A landscape with many peaks, sampled at points; each row gives a point and its height.
A climber steps from a point to whichever of its 4 nearest points has the largest rise for the distance, and stops where none of them is higher. Distance is the straight distance between rows; heights are no part of it.
neran: [120  91 119 126 143 129 117 154 117  92 113 133 140 157 132 114 142 120
 119 151]  h=543
teluk: [112  93 117 104 203 158  59 149 116 115 166 121 135 167 130 171 141 111
  82 159]  h=471
Kan: [138 107 137 147  68  69 175 149 151  72  32 178 169 183 151  72 134 155
 235 150]  h=203
disi: [135 161 130 132 103 112 159 110 131 134 126 138 120  92 136 108 130 145
 136  93]  h=636
sifuv: [131  83 123 128 115 102 150 135 134  86  84 159 152 176 148 103 146 152
 202 179]  h=796
dez: [134 121 137 113  81  80 177 127 144 103  77 146 143 143 147  87 145 139
 203 133]  h=552
Baleg: [121  95 122 140 144 126 139 153 127  77  94 141 137 182 153 125 146 122
 161 165]  h=217
dem: [123 141 120 131 108 121 146 121 129 117 111 146 119 123 136 113 110 141
 151 126]  h=683
Lirez: [135 135 128 151 143 135 114 124 125 136 151 110 124 126 113 147 131 127
 104 123]  h=611
tubop: [122  89 123 114 220 187  49 167  98 130 180 110 115 159 125 176 156  96
  62 163]  h=598
koges: [118 161 130 127 183 180  78 122 100 187 207  97  87  78 107 190 113  86
  20  84]  h=108
Bevem: [127 163 136 141  56  92 198 103 145 146  89 127 154  93 131  79 115 160
 192 106]  h=193
dek: [137 148 125 135 123 143 125 112 134 145 143 106 119 103 103 135 126 142
 115  94]  h=563
Muna: [108  99 131 112 194 157  69 157 126 100 141 130 144 171 130 160 131 115
  97 180]  h=449
Veg: [131 109 125 116 108 107 154 124 145 107  73 145 139 155 136 100 143 149
 195 141]  h=553
Bobop: [136 131 131 152 143 131 114 120 122 131 149 116 126 129 109 142 132 124
 110 129]  h=364
famuz: [107  80 126 116 203 157  64 165 120 100 143 129 144 177 133 165 128 106
  96 193]  h=336
tur: [136 129 134 122 164 140  96 140 127 119 147 128 122 144 123 156 135  99
  92 137]  h=637
Sepep: [122 144 130 122 148 155  98 109 123 183 191  91 112  76 108 155 123 100
  51 109]  h=200
sab: [124 142 133 129 159 160  95 107 122 191 193  91 106  76 106 164 122  94
  45 102]  h=206
Kazos: [146 157 140 137  98 124 160 104 129 147 140 106 108  66 119 126 117 130
 124  73]  h=513
timu: [122 120 128  98 178 151  77 141 121 118 156 119 122 150 123 170 131 101
  85 140]  h=490
nutot: [121 119 130 105 164 149  83 144 110 129 162 111 112 135 121 178 126 102
  72 133]  h=415
zim: [131 128 146 135  70  79 189 122 135 120  78 135 141 126 141  93 129 141
 194 121]  h=425
kud: [129 158 129 132 106 116 155 110 129 130 125 141 120  95 133 112 130 145
 135  99]  h=601
Zer: [121 127 130 115 153 144  96 147 108 138 165 106 113 121 123 175 128 110
  68 126]  h=361
Zuton: [138 116 133 125 161 140  99 141 130 115 133 137 133 147 119 132 139 102
  99 148]  h=548
Puf: [137 119 132 139  73  72 177 151 154  77  49 179 168 178 156  79 134 158
 223 148]  h=240
kove: [109  96 118 104 203 158  61 150 119 114 161 121 138 168 133 169 137 113
  89 166]  h=457
Gazik: [130  96 121 126 118 108 152 128 139  96  81 153 146 169 143 105 148 154
 197 164]  h=374
Povom: [131 115 132 112  91  92 167 125 144 101  74 149 142 150 142  94 148 146
 203 139]  h=562
nibat: [129 156 122 134 139 146 110 137 120 156 168  91 120 109 120 147 123 128
  80 115]  h=514
Vup: [127 147 122 138  99 110 160 119 139 131 107 154 121 111 137 109 112 145
 146 110]  h=787
Taso: [135 117 133 126  91  98 165 126 145 121  73 143 131 136 133 103 126 136
 186 124]  h=649
Vevu: [133 125 121 131 106 119 149 130 137 119  87 144 124 142 137 105 112 137
 172 129]  h=669
Zonu: [122 138 125 131 117 126 135 108 122 116 131 136 125 109 125 119 123 145
 136 122]  h=572
Taku: [129 179 123 130 108 153 119 104 125 173 179 102  95  79 103 139 107 122
  72  97]  h=478
Mera: [138 160 133 128 108 119 156 106 127 134 131 125 114  80 128 119 130 138
 131  83]  h=489
mev: [117 112 126 101 188 154  72 145 130 111 149 126 134 163 127 164 133 107
  89 154]  h=441
fem: [124  99 123 100 187 173  57 144 103 136 172 108 110 144 119 175 130 106
  72 144]  h=564
lamoz: [125 134 132 124 152 141  98 146 115 134 162 108 116 127 125 172 130 109
  75 128]  h=409
Tuz: [116  59 115 112 222 165  49 173 100  98 161 147 130 192 133 182 142  88
  70 187]  h=410
runed: [128  90 123 117 105  92 153 136 135  79  78 164 157 177 149 100 137 156
 212 177]  h=400
Zalu: [145 158 138 143  94 128 156 106 134 156 145 106 103  64 112 130 108 129
 115  70]  h=575
nesi: [135 185 128 147  52  83 188  74 143 170 116 129 127  74 114 102 101 157
 179  67]  h=198
mezik: [134 151 124 142  93  99 175 111 141 148 110 145 131 102 139 100 120 149
 148  94]  h=370
fav: [129 198 146 152  33  76 203  75 156 159 105 133 129  58 116  94 104 156
 183  59]  h=614
Fozus: [136 130 134 130 160 136 100 138 125 125 148 120 123 142 120 156 134 103
  93 136]  h=735
ruka: [131 192 136 149  41  77 195  76 150 165 110 132 127  62 115 102 102 160
 181  59]  h=326
fopi: [137  82 124 139 130 111 146 139 134  85  86 155 145 180 150 108 150 138
 191 181]  h=331
Zezif: [132 181 136 140  46  90 196  88 155 153  95 130 146  80 123  76 107 151
 194  89]  h=246
miz: [115  97 120 135 144 126 135 156 124  77  98 134 138 177 151 124 143 123
 146 159]  h=215
liron: [125 148 129 129 114 124 141 105 128 120 130 134 121 100 122 120 128 148
 132 109]  h=720
gofo: [131 156 129 127 112 124 147 107 132 128 130 129 119  90 126 116 131 146
 133  94]  h=577
pime: [125 152 122 125 138 151 108 127 120 165 179  89 119  93 118 144 120 117
  69 115]  h=341
vor: [130 168 132 140  59  91 196  95 153 156  98 128 153  89 126  80 108 152
 187  93]  h=212
pefu: [135 160 120 137 130 148 113 127 125 160 166  91 117 108 112 140 118 131
  90 104]  h=549
Figib: [126  98 128 106 196 188  49 148 102 148 178 105 102 141 117 175 132 103
  66 151]  h=721
Bisav: [121 122 131 114 157 166  91 136 120 165 177 105 112  97 110 170 132 108
  42 120]  h=324
Bem: [113  89 120 124 146 126 123 159 117  76 100 136 138 177 140 126 144 121
 135 159]  h=298
Sibu: [117  86 131 117 170 149  73 160 113  91 113 136 133 189 123 138 134 117
 112 191]  h=334
rus: [134 162 120 131 132 151 112 127 126 161 171  92 117 102 116 141 118 127
  85 109]  h=529
Bora: [131  92 123 138 131 116 147 135 136  96  84 146 142 174 147 109 150 146
 186 167]  h=164
bibi: [135 176 125 133 103 150 123 108 129 169 173 104  96  85 105 140 103 126
  82  91]  h=587
farag: [124 104 124 112  94  88 163 137 141  78  74 168 160 171 149  95 137 159
 215 168]  h=296
mobat: [130 132 130 148  86  94 177 122 147 141  90 146 135 113 135 102 116 151
 161 108]  h=436
zag: [117 116 133 109 157 165  86 142 111 152 171 108 110 108 112 178 130 113
  49 126]  h=346
Raku: [118  81 126 115 160 141  84 157 110  84 105 137 132 194 124 134 140 119
 116 181]  h=229
fabe: [124 177 130 129 116 151 113 102 124 173 187  94  96  75 105 144 108 120
  68 101]  h=333
lut: [116 109 131 110 186 155  73 154 130 103 135 136 140 170 124 151 134 117
  95 175]  h=487
Fom: [147 126 131 144  66  72 187 138 156  91  60 169 170 166 156  65 139 153
 224 134]  h=34
divig: [131 101 128 122 158 141  97 149 126 103 120 140 137 154 120 123 142 111
 101 155]  h=554
Gosim: [149 175 130 145  89  97 173  94 126 167 129 125 118  79 137 106 116 144
 150  80]  h=325
Zise: [108  68 117 118 214 158  55 166 111 104 162 136 138 179 134 176 138  98
  80 183]  h=408
Mapud: [110  77 132 119 201 155  63 167 115  95 130 129 144 185 134 154 130 103
 104 203]  h=221
Firi: [130 115 136 115  87  91 169 126 144 107  71 144 138 143 139  96 140 137
 197 129]  h=597
zop: [132 187 139 144  39  86 196  81 157 153  97 137 139  72 121  80 103 150
 194  80]  h=283
mono: [123  98 123 114  99  92 156 134 141  83  78 163 157 170 147 101 142 157
 210 170]  h=345
taz: [124 117 111 131 133 130 140 137 124 105 104 126 135 153 147 104 123 132
 162 145]  h=556
gopen: [141 156 135 127 110 130 145 108 130 140 135 113 112  79 115 124 125 134
 126  80]  h=547
misi: [145 147 132 149  46  69 196 110 137 115  79 144 149 147 152  76 131 152
 223 126]  h=321
Kinam: [116  98 132 113 172 152  74 158 120  96 118 138 137 178 122 142 134 119
 101 186]  h=418
Kof: [130 143 145 145  57  82 196 114 137 130  81 128 147 110 140  88 121 155
 197 119]  h=450
refe: [126 101 123 113 104  98 158 128 142  92  77 157 150 165 141  99 148 156
 206 158]  h=443
petul: [130  95 121 145 138 120 145 142 133  89  88 145 140 180 151 114 149 138
 176 165]  h=182
donaz: [111 146 129 116 194 196  71 126 115 173 197 110  95 100 111 182 126  96
  23 102]  h=174
Nef: [141 120 133 140 156 133 105 134 125 119 140 128 130 140 116 135 136 106
 104 141]  h=571
Kune: [130 123 130 122  79  77 172 145 150  81  67 173 161 169 155  82 139 156
 217 150]  h=320
Nedev: [114  81 122 118 149 132 103 155 113  74 101 139 131 188 128 130 142 119
 125 169]  h=75
pilo: [137 181 123 146  62  84 185  77 139 173 120 128 126  77 119 101 101 153
 172  71]  h=195
Nid: [143 161 125 139  94 141 141 109 137 162 156 108  97  77 101 137 103 128
  96  71]  h=675
mupag: [112 121 130 120 189 200  64 138 114 160 189 114  98 118 110 182 122 105
  36 133]  h=573
Posu: [142 134 138 128  65  72 188 125 142 101  80 149 150 148 155  77 141 139
 212 131]  h=295
reber: [121 130 132 117 162 167  91 126 124 177 183 102 110  87 110 164 133 102
  41 113]  h=299
Duko: [125 121 117 129 127 127 132 125 119 108 125 131 131 132 137 106 111 128
 149 140]  h=628
luvu: [117  88 119 123 145 129 116 159 115  83 106 134 139 165 134 122 145 121
 122 155]  h=417
bak: [123 150 136 139 162 161  90 103 115 198 195  92 100  75 104 177 118  92
  41  95]  h=176
reveg: [136 136 142 137  61  74 191 119 134 114  78 135 143 134 151  86 135 143
 205 128]  h=359
buloz: [126 137 138 147  71  88 191 115 144 140  88 131 149 104 133  94 118 153
 179 109]  h=312
Zeduv: [122 138 130 119 148 151 104 140 116 157 176  95 120  99 122 160 129 114
  60 120]  h=405
Pago: [115 154 130 114 192 190  68 126 101 177 212 101  88  89 106 190 115  87
  16  85]  h=90
mebo: [120 103 134 117 170 153  81 156 126  98 120 140 137 167 120 138 137 117
  96 173]  h=480
bar: [129 151 125 139  99 106 160 115 136 132 111 153 121 107 137 108 122 146
 144 105]  h=697
lev: [109  71 126 119 205 158  62 169 116  94 141 129 144 181 136 163 128  98
  96 198]  h=230
kelid: [125 135 132 123 170 172  86 121 125 182 186 105 105  86 107 170 131  96
  35 104]  h=275
Zuv: [143 159 135 145  90 130 162 107 135 159 153 103 103  62 109 135 105 132
 109  67]  h=570
fovuk: [134 171 119 131 119 154 114 116 126 166 171  97 107  95 107 135 111 125
  84  99]  h=539
sadag: [134 140 127 148 140 139 114 117 125 138 147 109 123 122 108 143 129 138
 109 116]  h=373
dapi: [146 165 143 141  94 121 168 104 126 156 141 106 109  59 121 126 111 136
 130  74]  h=492
gilet: [130 172 132 145  32  88 199 104 141 136  73 130 148 105 135  70 124 171
 210 102]  h=294
tirok: [119  59 120 108 227 174  43 174  96  93 167 151 123 194 131 182 146  84
  66 189]  h=451
non: [135 159 127 137 103 107 165 111 135 138 118 145 120  95 140 107 126 146
 139  91]  h=826
Vesek: [147 132 128 138  65  70 189 130 151  97  70 161 164 160 159  68 140 146
 220 132]  h=169
puro: [126 155 133 139 173 168  86 113 109 198 198  95  92  78 106 183 114  90
  31  87]  h=155
rap: [127 122 125 139 129 128 123 105 120 116 140 127 129 117 117 122 122 135
 132 131]  h=281
tas: [114  90 117 102 199 162  56 147 112 122 170 117 129 166 128 171 141 112
  81 157]  h=488
lomuz: [130 129 128 139  93 105 164 126 143 128  87 151 123 127 133 107 111 142
 165 120]  h=761
lape: [118 127 128 113 151 155  97 143 113 154 175 102 115 102 119 168 130 114
  54 122]  h=372
dasan: [127  89 125 141 143 123 142 152 129  75  92 144 136 182 154 123 147 125
 166 170]  h=188
nevan: [131 147 127 127 119 132 138 106 129 129 134 119 122  93 113 125 129 145
 126  95]  h=494
darif: [140 163 134 131 105 112 163 108 132 140 127 131 117  84 135 110 129 140
 136  86]  h=567
Sak: [130 118 134 117 172 147  91 147 133 109 136 137 133 155 119 142 138 105
  94 151]  h=545
Nolaz: [124 130 117 129 121 127 137 121 121 111 120 136 128 127 137 106 109 133
 149 139]  h=651
Gul: [129 106 118 138 133 124 147 139 135 103  86 140 138 172 148 110 146 144
 178 156]  h=371
fefug: [136 143 129 148 148 138 111 131 120 140 157 105 121 125 116 150 128 125
  95 123]  h=432
duf: [128 116 129 123  84  79 167 149 147  71  58 177 162 180 153  87 131 158
 223 163]  h=293
Mil: [123 147 123 130 112 122 146 110 127 120 125 142 122 104 129 117 122 147
 138 118]  h=616
Boned: [113  69 116 116 218 164  52 165 100 113 171 134 128 174 132 179 153 100
  70 176]  h=473
nitig: [131 140 126 147  88  97 180 116 147 144  99 146 136 107 136  99 115 150
 157  99]  h=286
kipu: [128 133 143 144  68  86 193 118 138 132  83 132 145 116 137  94 122 151
 186 116]  h=736
zep: [122 138 128 119 149 157 102 125 122 174 187  91 116  84 115 152 126 106
  53 114]  h=297
Dege: [114  94 133 116 186 157  69 159 118  98 126 134 140 178 128 149 132 117
 105 192]  h=377
zube: [131 127 131 138  89 100 169 126 143 133  86 148 126 122 133 105 112 142
 165 116]  h=841
Sadis: [114  81 135 118 191 153  65 166 113  93 118 131 136 191 131 145 132 108
 112 203]  h=301
kagi: [118  91 130 117 157 144  89 156 116  91 108 141 134 176 122 129 142 123
 106 173]  h=329
Met: [131 122 132 112  80  82 176 130 146  92  73 159 152 155 153  85 146 145
 209 140]  h=469
viku: [125 139 127 129 150 139 106 147 113 140 166 102 120 120 125 166 128 115
  77 123]  h=431
geron: [123 142 131 127 178 180  82 119 122 185 191 108  98  89 109 174 130  90
  29 100]  h=272
Dop: [133 107 121 128 120 118 152 129 140 110  77 142 138 164 141 106 146 148
 191 151]  h=776
kuvun: [121 113 128  97 174 153  73 143 111 125 163 115 117 147 124 174 130 102
  81 141]  h=646
vame: [140 109 131 137 152 133 109 133 125 118 137 131 134 139 117 125 137 108
 109 144]  h=654
lus: [130 139 129 134 126 136 127 106 128 130 140 117 123 107 109 131 130 147
 125 108]  h=363
lipal: [129 137 130 149  81  91 188 115 147 149  97 140 143 106 135  96 115 150
 166 102]  h=140
Dedop: [120 109 129  99 168 162  71 143 107 138 166 109 106 133 116 180 126 106
  66 134]  h=416
peri: [127 139 127 131 121 133 132 103 125 123 135 125 123 103 113 127 128 147
 129 110]  h=470
vevud: [131  88 123 143 139 120 146 147 132  82  89 150 138 184 152 117 150 133
 177 173]  h=183
fepid: [135 190 145 151  25  84 203  84 157 151  92 139 135  68 124  71 106 153
 194  77]  h=234
Dumil: [131 126 129 144 133 132 119 109 122 125 142 121 126 118 110 130 128 132
 122 129]  h=99
gamag: [145 174 124 145  74  87 182  82 136 173 124 128 127  84 128 100 107 149
 167  76]  h=235
Tum: [137 156 133 127 106 122 151 106 131 135 132 122 113  80 122 119 129 141
 133  85]  h=503
Zoki: [138 151 131 127 113 137 140 108 132 138 137 111 111  86 108 128 123 135
 122  83]  h=581
Lifuf: [120 103 133 117 199 198  56 149 105 151 185 106  99 133 112 177 123  99
  55 153]  h=612
nilu: [130  85 121 122 113  94 153 136 133  82  80 162 156 177 149 101 142 153
 209 180]  h=491
kup: [138 190 126 146  51  81 186  75 139 177 118 125 122  68 114 107 103 161
 172  61]  h=168
negi: [123 112 116 138 139 130 140 146 128  97  95 131 140 167 150 110 136 137
 167 151]  h=445
Numol: [125 117 128 113  86  82 168 141 146  78  70 168 160 170 150  89 139 157
 214 157]  h=340
Mopu: [131 112 127 139 139 127 117 118 120 115 142 126 134 129 118 122 127 118
 123 139]  h=506
doti: [137 127 132 147 148 131 111 125 123 129 146 119 124 132 112 143 132 114
 105 132]  h=360
garit: [141 153 123 132 116 145 126 113 135 152 145 103 113  97 101 133 117 134
 108  84]  h=603
verok: [124 110 115 131 134 127 129 130 118 104 126 127 139 135 136 105 120 122
 138 146]  h=586
Vadu: [142 141 138 139  56  69 192 117 139 109  82 145 150 144 154  76 136 144
 217 128]  h=323
Biri: [126  91 128 113 208 190  49 157 101 142 181 105 111 151 122 174 142  98
  64 156]  h=742
luve: [114 122 134 118 181 194  69 137 115 163 182 117  98 115 108 183 125 111
  36 132]  h=585
bop: [131 131 134 120 162 138  96 142 121 125 156 118 119 141 123 167 129  98
  85 132]  h=559
giga: [117 115 132 112 178 190  65 141 112 158 177 114  98 119 110 181 124 109
  49 138]  h=609
Gukav: [130 183 134 143  46  86 194  79 157 159 104 131 138  76 118  87 101 149
 190  79]  h=285
vage: [108  66 122 116 212 157  60 173 115  95 145 133 145 184 137 171 128  92
  92 195]  h=170
roto: [120 133 133 121 176 183  83 127 124 180 186 112 101  97 107 174 132  99
  30 108]  h=300
vut: [132 193 140 149  37  79 198  77 158 156 103 134 132  65 118  91 101 151
 189  69]  h=379
gim: [134 127 132 131  73  75 179 143 157  85  64 172 163 170 156  76 139 153
 217 143]  h=232
Rim: [125 113 129 112 176 155  83 150 131 104 130 138 137 163 121 143 139 112
  94 165]  h=519
bemeg: [127 121 129 111  83  81 173 139 148  84  73 166 157 163 153  86 146 154
 212 148]  h=393
Dopor: [125 140 133 129 173 172  86 117 124 190 191 102 101  83 107 172 126  91
  34  99]  h=253
dulal: [119  75 123 113 227 180  48 173  95 111 174 132 118 174 125 186 162  96
  59 175]  h=510
Lezar: [119 128 130 118 176 185  80 130 123 174 182 116 104 100 109 175 132 105
  32 112]  h=314
Tugog: [119 115 130 103 158 158  82 143 108 139 165 110 108 123 118 181 125 108
  63 131]  h=355
nuvok: [139 157 123 146  84  91 184  95 146 162 110 133 141  94 133  90 114 149
 165  85]  h=148
Puzi: [123 142 126 126 146 145 106 142 116 151 172  94 120 105 125 157 129 118
  67 120]  h=434
Bip: [125 147 128 133 147 142 107 143 117 145 167  98 120 116 124 157 128 119
  76 120]  h=468
boki: [151 179 138 150  81 111 177  94 120 173 140 107 110  59 128 118 109 150
 145  79]  h=385
dud: [116  91 117 127 144 128 123 157 118  85 106 130 141 163 138 116 140 124
 126 152]  h=448
vog: [131 130 117 131 115 128 145 128 132 114  96 138 124 143 140 103 111 134
 165 135]  h=653
seve: [119 118 133 115 162 174  83 139 118 162 174 112 109 107 110 177 133 111
  42 124]  h=332
kuzib: [128 140 124 138 101 112 156 123 136 126  98 154 120 124 137 109 110 144
 155 121]  h=714
lusu: [141 119 132 144 145 129 110 123 124 124 145 124 130 133 114 133 130 113
 108 137]  h=442
ris: [125  94 122 125 148 132 112 149 120 100 120 134 139 152 126 114 142 116
 111 149]  h=635
tevus: [137 131 132 127  70  72 184 137 152  91  72 164 156 159 159  74 143 147
 213 137]  h=160
Rekab: [122 103 118 128 140 129 127 145 116  97 116 124 142 147 139 106 129 123
 134 146]  h=530
Pedud: [120 113 124  96 183 152  70 141 122 117 162 116 126 156 125 169 132 105
  87 142]  h=482
dab: [131 105 123 134 143 130 117 133 120 110 132 128 138 138 122 113 134 114
 119 146]  h=807
Rukel: [130 122 144 134  76  84 182 122 140 122  79 138 136 125 138  99 125 138
 190 120]  h=502
gok: [120 104 113 128 141 128 133 150 120  93 109 127 143 155 148 109 133 126
 142 148]  h=479
tusor: [142 129 131 134  69  71 185 139 155  89  64 171 167 165 156  73 142 153
 218 136]  h=129
gupop: [144 138 136 134  63  69 191 122 146 100  76 155 153 155 158  71 140 143
 220 130]  h=271
Zoguf: [135 172 125 142  64  88 190  80 149 166 113 128 141  84 122  93 102 147
 180  82]  h=239
kez: [109  61 118 116 216 157  54 173 111  96 153 141 140 184 134 176 137  90
  79 190]  h=302
gunuk: [137 105 129 128 154 134 105 144 124 109 128 137 138 146 117 121 139 107
 104 147]  h=583
fegab: [128 121 113 131 127 131 143 135 130 111  93 134 132 157 147 103 124 137
 170 143]  h=602
malu: [136 117 120 127 114 121 148 127 142 116  80 140 131 154 140 104 127 141
 183 136]  h=634
nepa: [145 165 128 138  99 100 170 104 133 152 125 137 121  87 142 102 124 143
 146  84]  h=493
lapo: [135 134 127 147 135 138 119 110 124 132 145 115 126 117 107 136 128 140
 116 116]  h=196
rodir: [127 103 126 114 101  99 160 126 143  97  76 149 147 158 140  99 148 154
 202 150]  h=501
gof: [121 149 133 126 183 180  81 120 117 184 194 106  93  89 111 181 124  89
  27  93]  h=242
tafu: [148 176 125 148  79  92 179  86 126 173 127 126 120  79 129 100 109 146
 160  76]  h=268
bulu: [128 126 130 105 172 147  84 143 125 117 151 126 121 150 122 163 129  97
  88 139]  h=521
sasif: [108  79 117 114 209 157  58 159 117 108 164 130 139 172 133 175 139 106
  83 176]  h=421
Gusus: [133 123 126 129  97 111 155 129 141 124  78 146 121 140 135 105 119 135
 178 126]  h=690
Sula: [147 169 138 151  85 122 176 100 126 168 147 102 110  50 124 126 105 141
 128  73]  h=435
Bagig: [114 107 120  97 195 156  68 143 122 115 158 121 132 164 126 167 134 109
  87 152]  h=426
fopad: [116  87 122 129 145 125 129 157 125  66  99 143 133 188 147 131 144 117
 149 166]  h=181
deg: [137 167 124 137  98 147 129 108 134 167 166 108  93  81 102 136 103 127
  86  79]  h=659
vas: [139 147 140 145  53  73 194 113 131 118  81 137 145 130 150  83 132 152
 211 125]  h=335
ture: [132 146 126 146  92 101 173 119 142 140 104 151 130 107 138 102 118 148
 151 103]  h=511
led: [147 166 139 137 101 113 164 104 124 151 135 114 111  71 130 115 120 135
 136  76]  h=430
nes: [132 112 132 116  99 107 161 124 144 109  73 143 134 147 136  99 140 142
 195 133]  h=566
Bitap: [111  79 115 113 210 163  55 158 107 119 171 125 134 170 133 174 146 109
  76 168]  h=455
zire: [120  99 123 139 143 125 139 152 124  80  95 134 139 178 152 121 143 128
 157 158]  h=274
tol: [121 103 130 106 182 181  58 144 104 150 174 107 101 134 111 180 128 108
  62 146]  h=677
fisev: [145 155 127 133 107 143 134 111 136 149 145 106 107  85 103 132 112 133
 110  79]  h=623
Fabip: [125 116 120 132 129 126 129 118 118 111 132 130 132 128 130 110 118 126
 135 140]  h=569
dap: [131 177 136 139  43  93 198  98 149 146  84 131 146  85 128  69 115 158
 200  96]  h=245
num: [114 116 134 120 188 197  61 141 110 159 187 112  95 125 110 183 122 106
  44 143]  h=582
Sav: [139 168 121 145  74  88 185  83 142 169 118 130 137  87 126  96 109 150
 170  81]  h=211
Vev: [132 112 122 119 109 115 152 127 143 115  75 141 132 154 135 101 134 140
 190 134]  h=600
Bofu: [123 146 126 121 144 150 104 136 119 162 178  90 120  97 119 152 125 115
  65 118]  h=392
rep: [124  94 124 104 199 179  51 148 102 141 175 107 114 149 122 173 139 104
  71 149]  h=622
rumo: [151 175 133 144  87 101 172  92 121 169 132 120 113  70 134 109 112 142
 150  78]  h=328
zivu: [121  84 122 114 221 181  48 167  96 124 179 120 119 165 127 179 161  99
  63 167]  h=550
bega: [125 114 128 110  93  91 166 130 146  93  75 155 148 155 145  93 147 151
 205 147]  h=524
pagat: [140 164 118 132 119 152 118 119 130 159 158  98 110 100 104 133 112 130
  96  94]  h=578
kar: [121 141 121 130 112 124 139 115 126 113 122 143 122 118 133 115 112 141
 144 130]  h=660
ral: [138 151 136 150  45  74 197 110 131 122  80 136 147 133 148  82 132 159
 217 122]  h=327
Noko: [135 161 132 147  40  78 195 107 135 128  77 136 148 124 144  79 130 166
 215 118]  h=319
Ramu: [122 157 130 124 138 153 105 103 120 178 191  87 111  75 111 151 115 109
  61 110]  h=153
feva: [132 123 139 138  82  93 177 126 143 126  78 142 129 125 134 102 121 141
 178 118]  h=633
veza: [129 164 123 125 128 153 110 120 123 170 183  91 110  91 117 141 113 116
  75 109]  h=414
Mupef: [119  96 117  98 197 165  56 143 108 129 168 111 121 157 129 171 140 109
  82 150]  h=528
tovup: [133 155 127 144  72  91 192  96 152 158 101 131 153  91 130  86 111 151
 176  93]  h=163
daf: [116 122 133 115 170 180  82 136 120 169 178 114 106 101 109 173 132 108
  35 118]  h=322
gibar: [116 113 127 101 191 154  73 149 130 108 147 130 138 165 128 159 134 111
  92 161]  h=456

Call two points neighbours if one is among the 4 nearest of the other. Go from one point of each pair to the other, from neighbour to neighbour, staying as high as possible. Name the lowest point that can't be avoided.
fav, Lirez: dap
Nid, liron: Tum
dab, kuvun: timu
Biri, Lirez: Bobop
Vup, liron: Mil
sifuv, Dop: Gazik
zube, non: bar
Fozus, dab: Nef
non, kipu: Rukel
Dop, zube: malu
Biri, Vup: Bagig
non, dab: verok
zube, Vup: kuzib

For each start below, name the point where the climber stops.
Taso: zube
gamag: non
Muna: Fozus
vog: zube
vas: kipu
tas: Biri
donaz: Nid
dek: Nid
Fabip: zube
kagi: Fozus
Duko: zube
Bip: Nid
Kinam: Fozus
pime: Nid
